Points on a hilly landscape, in no order, each with its height.
From any point a ball rolls to the lowest of the 2 points nearest to it. It stops when none of these is lower. Distance is the straight distance between rows; heights are no part of it.
<595>: [  0   9   0  33  -7  -9   0 -23  22  15  11   1  15 -14  -2   2 -10   7
  -1  -6  12]  (h 510)
<267>: [  4 -50 -32  11  -4 -24  49  12  28  15   2  22  -7 -18  13 -13 -12  -7
   4   2   3]  (h 199)
<642>: [  2  -3  -7 -34 -22   5 -21  11  -8 -11  11 -10   3 -18 -22 -13 -27  -1
  -7  28   9]  (h 644)
<323>: [ -9   7  -5  15 -10  -6  11  10 -21   4  27   0  36 -21  -1   1   4 -15
  20  19   9]  (h 549)
<84>: [-17   3  20 -21 -19  30   5  49  14   9   4  16  -8 -15   0 -19 -35 -22
  -6   3  17]  (h 282)
<47>: [ -7 -48 -27 -11  -5 -11   6  -9   2  -8  -5   4 -17 -29   0   2   1   7
  -5  31  -1]  (h 239)
<866>: [ 14  31   1 -23 -27 -15  11   0 -12   1 -28 -12 -20   7  -2  -5  19  -3
 -22  14  12]  (h 346)
<507>: [-16 -24   9  32   5  11   7   7  -4  -2 -28  -2 -44   0  22  -2  10  -1
  -7 -15  -5]  (h 378)
<979>: [ -3   9  -1   9  34  20 -13 -34  29   2  43   5   7   1  30 -10   8  25
  18 -14   3]  (h 468)
<136>: [ 17 -13   8  29  26 -19  13   1  27   7  19 -33 -19 -10 -13 -20  19  20
   2 -29  24]  (h 446)
<282>: [-11 -38 -15  27  16  15   3  -6  20   3   0   5 -39 -16  18   8 -12  11
 -10  -6  -6]  (h 410)
<468>: [  6 -49  -4  32  17 -30  18   7  16  -5   3 -25 -17 -13  -3 -20  11  17
   9 -15   5]  (h 391)
<576>: [ -7  21 -13   4 -14 -28  16  11  -4  -9 -28 -20  12  -8 -16   2  25  -1
   4 -29  20]  (h 337)
<700>: [-25   2   9  -2 -15  34 -10  -2 -28  13  -6 -23  23  -7 -11   9   8   5
 -11   1   2]  (h 351)
<295>: [-14 -28 -22  14  34   2   6 -10  33  -8  35  33   4 -21  21   1  -2  -1
  23   1  17]  (h 507)
<956>: [ -5  -9  -3  17  20   1   9  -5   2  -7  29   5 -25  -7  39   8  12  -1
   4  20  -4]  (h 349)
<530>: [ 24  30   8 -26  -7   0  13  20  -8 -15 -46   2 -14  56 -20 -30   8 -10
  -1 -15  12]  (h 169)
<26>: [  8  22  29 -20  -4  10   3  38 -18 -18 -17  -3   3  49  -3 -32  -8 -23
   0  -5   5]  (h 124)
<865>: [  8  37  18   3  -6   1  12  18 -33  11   9   5  27  31   6   5  22 -29
   3   4  -5]  (h 231)
<789>: [-22 -48 -14 -33   2  -2  16  10 -21 -25  -2  17  -5 -26   5   5   6  -4
   9  36  -5]  (h 173)
<965>: [  3 -17  -8  10   0 -20 -24  21 -14 -25 -11  20 -25  -2  -4  -3 -19 -23
  11 -11   5]  (h 576)
<204>: [  1  -3   7   5 -28   9   8  32  10  20  -5  20 -12 -21  -8 -14 -34 -24
  -8  -5   9]  (h 327)
<791>: [  4 -21  18 -14 -24  -8  11  40 -14  -2 -38  -5   1 -24  -5 -34  -9  -4
  32   9  -6]  (h 252)
<259>: [ -5 -59 -16   5  -6 -23  44  26   4   4 -33  18  -1 -19  13 -20  -2  -7
  26   2  -9]  (h 45)
<644>: [  9  10   3  11  -3 -10 -11   7 -26  -4 -18 -10  -3  22  -8   7  12 -10
 -12 -19  -6]  (h 289)
<1023>: [  1  25   6 -23 -23  15  -6  16 -25  10  -5 -21  33  14 -23  -1  10  -6
 -18  -3   9]  (h 328)
<975>: [  7 -37  -5   0 -14 -26  -5  11 -35  -7  -5 -17  15 -12 -17  -7  -6  -1
  18  20 -21]  (h 584)
<819>: [-17 -11 -12  17   5   3 -11  15   1  -6   8  28  -6 -21   4   7 -19 -21
  11  -8  14]  (h 554)
<415>: [-17 -19   4   9  -5   7  28   9  -4   7  28  11  15 -34   4   2  -5  -9
  20  30   3]  (h 531)
<425>: [ 18  23   6 -36  -3  27   3  40 -27  -8  -1 -12  35  34 -13  -6   9 -12
 -18  -2 -19]  (h 300)
<264>: [ 14  -9 -21  28   7 -30  -6  -9  -6 -12  16 -16   5   4  -9  13   6  10
   1  -4  -7]  (h 204)
<20>: [ 22  -9 -34  10  19 -38   9  -6  -5 -25  21  -9  -6   5  16   2  21   4
  12   7   1]  (h 263)
<522>: [ 10  38  -2  -8  -6 -15   4 -16  16  25  -2 -10  40  21 -40  34  22   9
 -28 -20  -7]  (h 369)
<479>: [  3  38   6  -4   1 -10  -1 -60  36  15   7 -16  22   4 -10  17   4  34
 -17  -2  -1]  (h 406)
<971>: [ 23   2  -4 -32 -14 -10 -16  24 -32 -13 -24 -34   7  12 -30   3  -3  13
 -13  -8 -35]  (h 616)
<184>: [  6   5  20  30   9   4  -9 -50  39  24   7  -6 -19  12   1   6  -2  26
 -27  -8  -1]  (h 444)
<874>: [  8  16  -8   8  16 -15  19  -8   9   1 -17 -33  -3  35  -2  17  51  18
 -27 -34  -4]  (h 393)
<748>: [ 23  14 -12   2  16  -3   0 -23  15  15   5 -16   8  39   2  31  41  19
 -39 -15 -24]  (h 412)
<823>: [-12  30   0  -3  12  24 -18 -51  24  12  26  17  29  21  29   5  14  18
   6 -13  -8]  (h 453)
<675>: [-12 -30 -16   3   5  25  30 -22  21  11  25  10   7 -35  12   4 -17  11
   4  29  -3]  (h 505)
<844>: [ 22 -37   2  21  36  24  19 -33  43  14  31   1 -16 -18   9 -18 -30  26
   1  -5  -7]  (h 481)
<96>: [-16   6  32 -24  -8  20  -3  46 -10 -10  21   2   5  -7  -2  -8 -24 -24
   8  13   9]  (h 236)
<660>: [  5 -18 -13   2 -17  -9  -7 -16  10   2  -4   1 -31 -26 -11   8 -17   9
 -22  22  -3]  (h 291)
<358>: [-10  11   2  25   4 -22  20   3  11   1 -22 -37  -1   6  -8   1  38  14
  -8 -37  19]  (h 367)
<877>: [  2  29 -15 -23 -13  10 -13 -10  -9  11  -2 -13  38  -1 -33  24   4  16
 -21 -12  -1]  (h 350)
<475>: [ 18   6 -13 -37 -15  -4 -28  18 -17 -15   8 -24  13   7 -35   0 -20   7
 -19   3  -5]  (h 630)
<587>: [-13 -16  -6  10 -13  12 -20 -15 -17  -2  -6 -23  19 -17 -31  13 -16  18
  -5  -1  -8]  (h 370)
<942>: [-12 -17 -16  15 -13 -24  12  16  11  -5 -23  -4   1 -34 -10  -4   5  -1
  14 -21  24]  (h 284)
<794>: [-11  22   3  -7   9  37 -38 -42   6  -4   4  24  15  -4   3  16 -27   4
  -3  -7   1]  (h 358)
<371>: [  8   2  23 -22 -27  -7  -2  36  -8  -6 -55 -22  -3  -6 -14 -36  -4   8
  17  -6   1]  (h 297)
<116>: [-18   7  17  17  17  31 -35 -21  -2   7  10  27   2  12   7  18 -17  -8
  -5  -9  -4]  (h 342)
<718>: [ -4  14  15 -19   6  25 -22   7   0  13 -16  12   2  42  -9   2  11 -39
 -13 -23  26]  (h 408)
<661>: [ -4 -29 -24   4 -17  -4  30  26  13  23  -5  26 -12 -26   1  -3 -31 -18
   4  -1   0]  (h 288)
<483>: [  1  -5   3  -2  -2  -3  29   9 -17 -10   3  13 -34 -13  30   0   9 -11
  10  41  -9]  (h 390)
<682>: [-13 -11  11  -9  -8  18  -2  15 -23 -15 -41   0 -46  -6  15  -3   8  -4
  -3   6  -7]  (h 344)
<64>: [ -9  -6   8  10  12  37  10 -42  34  14  27  20  -4 -24  35   8 -29  16
   4  19 -15]  (h 482)
<52>: [ 21  33  -9 -18 -20 -22 -11  -8   1  10   6   2 -10   4  -2   3   5  -5
 -20  21  11]  (h 368)
<390>: [ -2  26 -10 -11  16   4   7   6 -28 -19  16   6  -1  14  30  23  27  -8
  11   9  -9]  (h 338)
<570>: [ -4  15 -19 -15   2  10 -36 -28  15 -10   4  27  -1 -19  -7  13 -26   1
  -1  -5  18]  (h 377)
<232>: [  5   5  18  24  -2  20  -6 -45  27  29  13  16 -12   0  21   1 -17  12
 -18  15 -11]  (h 464)
<687>: [-21  23  11 -11  18  23 -11  -2 -11   5   8  22 -13  22  30  25  28 -21
   1   0   6]  (h 364)
<418>: [-18  -2 -17   7  28  19 -12 -30  17 -14  32  16  16 -17  24  11  -6  13
  23   1   8]  (h 483)
<592>: [ -6   6   1  25   6  -3   8  -6  14   4 -19   0 -32   7  28  -1  30  -2
 -16 -16  21]  (h 405)
<619>: [ 21 -19   7 -21 -12 -16 -18  21 -39 -18 -26 -24   3   3 -16 -16 -10   7
  19  16 -30]  (h 601)
<701>: [  7 -47 -19  11  33  12  20 -15  36   6  28   4 -32 -18  15 -10  -8  19
  -5   4   0]  (h 445)
<846>: [-12 -25 -30  15  25 -19  -6  -1   0 -24  20  25   3 -14   9   7   0 -13
  20  -1  16]  (h 534)
<847>: [ 10  25  14 -11 -11  -7  -9  15  -9   1   7  19 -19   7  13 -11  -6 -27
  -9  20  10]  (h 394)
<359>: [ -2   4  -1 -39   6   5  -1  48 -34 -39  -7 -10  18   8  -4 -21  -9  -7
  35   1  -6]  (h 234)
<945>: [ -3  37   5 -17   1 -15  -2 -53  43  33  -7  -1  18  28 -30  29  16  10
 -25 -13  -5]  (h 389)
<347>: [ 12  26   8 -22 -29 -12  18  13 -20 -11 -50 -12 -18   8  -9 -30  11  10
   9  11   0]  (h 325)
<1012>: [-11 -43   4 -38  -1   7  -5  32 -24 -25 -20   7 -20 -18   0 -10 -14  -7
  22  19 -14]  (h 250)
<208>: [  1  11  11  13  10   3 -36  -7 -18   5   5  14 -10  28   1  15  -7 -18
 -16 -12  -5]  (h 320)
<526>: [-13  25  -3   8   9  11 -15 -33  22  18   6   9   9  21  17  11  27   5
 -11 -19  15]  (h 441)
<508>: [  7  24  20   7  21 -13  -6 -63  51   9  12 -14  -7   5  -7   6  -8  39
 -14 -12  -8]  (h 423)
<126>: [  1  -7  22 -42   3   3   1  45 -18 -42 -17 -22  11  24   4 -35 -25  12
  43  15 -22]  (h 281)
<962>: [ -7   7  12 -26   4  13 -18  44 -27 -29  -1  -4   1  16  -6 -12 -17 -18
   9  -8   2]  (h 183)
<735>: [  4   0   4  42  21  -9   4 -13  38  11  26  -4   4 -10   4 -12  -2  13
   8 -28  19]  (h 486)
<652>: [ -2  18  12  28  10  11   4 -19  -3  23  40 -11  34  15  18   3  19   9
   1   2  -5]  (h 229)
<676>: [  1  35  24   1 -21   8 -17 -20  17  35   8  25  24   2  -5  -4 -16 -13
  -6   9  20]  (h 542)
<936>: [ -3  27  -5  -9   5  10 -18 -11   7  22 -12  18  23  34  -4  15  29 -23
  -8 -31  17]  (h 426)
<706>: [ -1 -30  -4  28  -2   8  15 -30  22   7   7  -5  12 -31 -12   3 -29  17
  -1   6   1]  (h 530)
<457>: [ -1  31  14  23  -6  -4  13  -3  -3  28  20   3  21  16  26  -2  30 -13
   3  10   8]  (h 192)
<462>: [-12  18  23 -29  18  32 -12  18 -24  -5 -10  12 -11  46   6  11  16 -30
  -8  -6   2]  (h 386)
<262>: [  6  -6   2  13  -7 -15   6  19 -39  -8  10 -10  17  -2  -4   0   5 -12
  23  12 -13]  (h 566)
<452>: [ 31  32   8  -9  -9   9  18  31 -38  -1 -15  -3  32  41 -11  -9  20 -13
  -6  -3 -25]  (h 268)
<611>: [  9  11 -30   6  26 -12  -3  -8  -7 -15  36  -1  -3  17  35  15  24   5
   7   4  -9]  (h 308)
<891>: [-10 -23   3   7 -16 -25 -20  -8   1  -5 -18 -20  -6 -21 -48  14 -25  18
  -8  -8 -12]  (h 371)
<669>: [-10 -15  26 -31   2  24  -4  31 -26 -26 -42  -2 -36   3   5 -17 -10   4
  26  11 -24]  (h 307)
<408>: [ 13  -5  -3   6 -12 -13   1   8  -3   4  18  27 -34 -11  17  -3 -16 -22
  -1  34  -9]  (h 424)
<314>: [-19 -37 -14  22   2 -12  11   3  14  -5 -15 -28  -1 -29  -6  -4  14  19
   9 -20  10]  (h 335)
<555>: [ 15  28   3  18 -16 -15 -13 -37  21  18  23  24  20 -15  -2  -2 -23   1
   4  11   7]  (h 527)
<5>: [ 19  16 -19   6  -3 -27 -10   2 -16  -8  -3 -14   7  16 -22  27  11   7
 -16 -20 -18]  (h 256)
<888>: [-10 -34   2   0 -16 -11  31  37 -12   0 -23  11  12 -33   1 -18   2 -15
  34   5   0]  (h 174)
<139>: [  0   2   7   5 -12 -13 -23 -30   5   8  -7 -11 -21  -8 -31  21 -22  15
 -30  11  -6]  (h 330)

Where does a ball stop that starts at each point below?
<846> => <264>
<570> => <264>
<847> => <259>
<676> => <942>
<936> => <264>
<408> => <264>
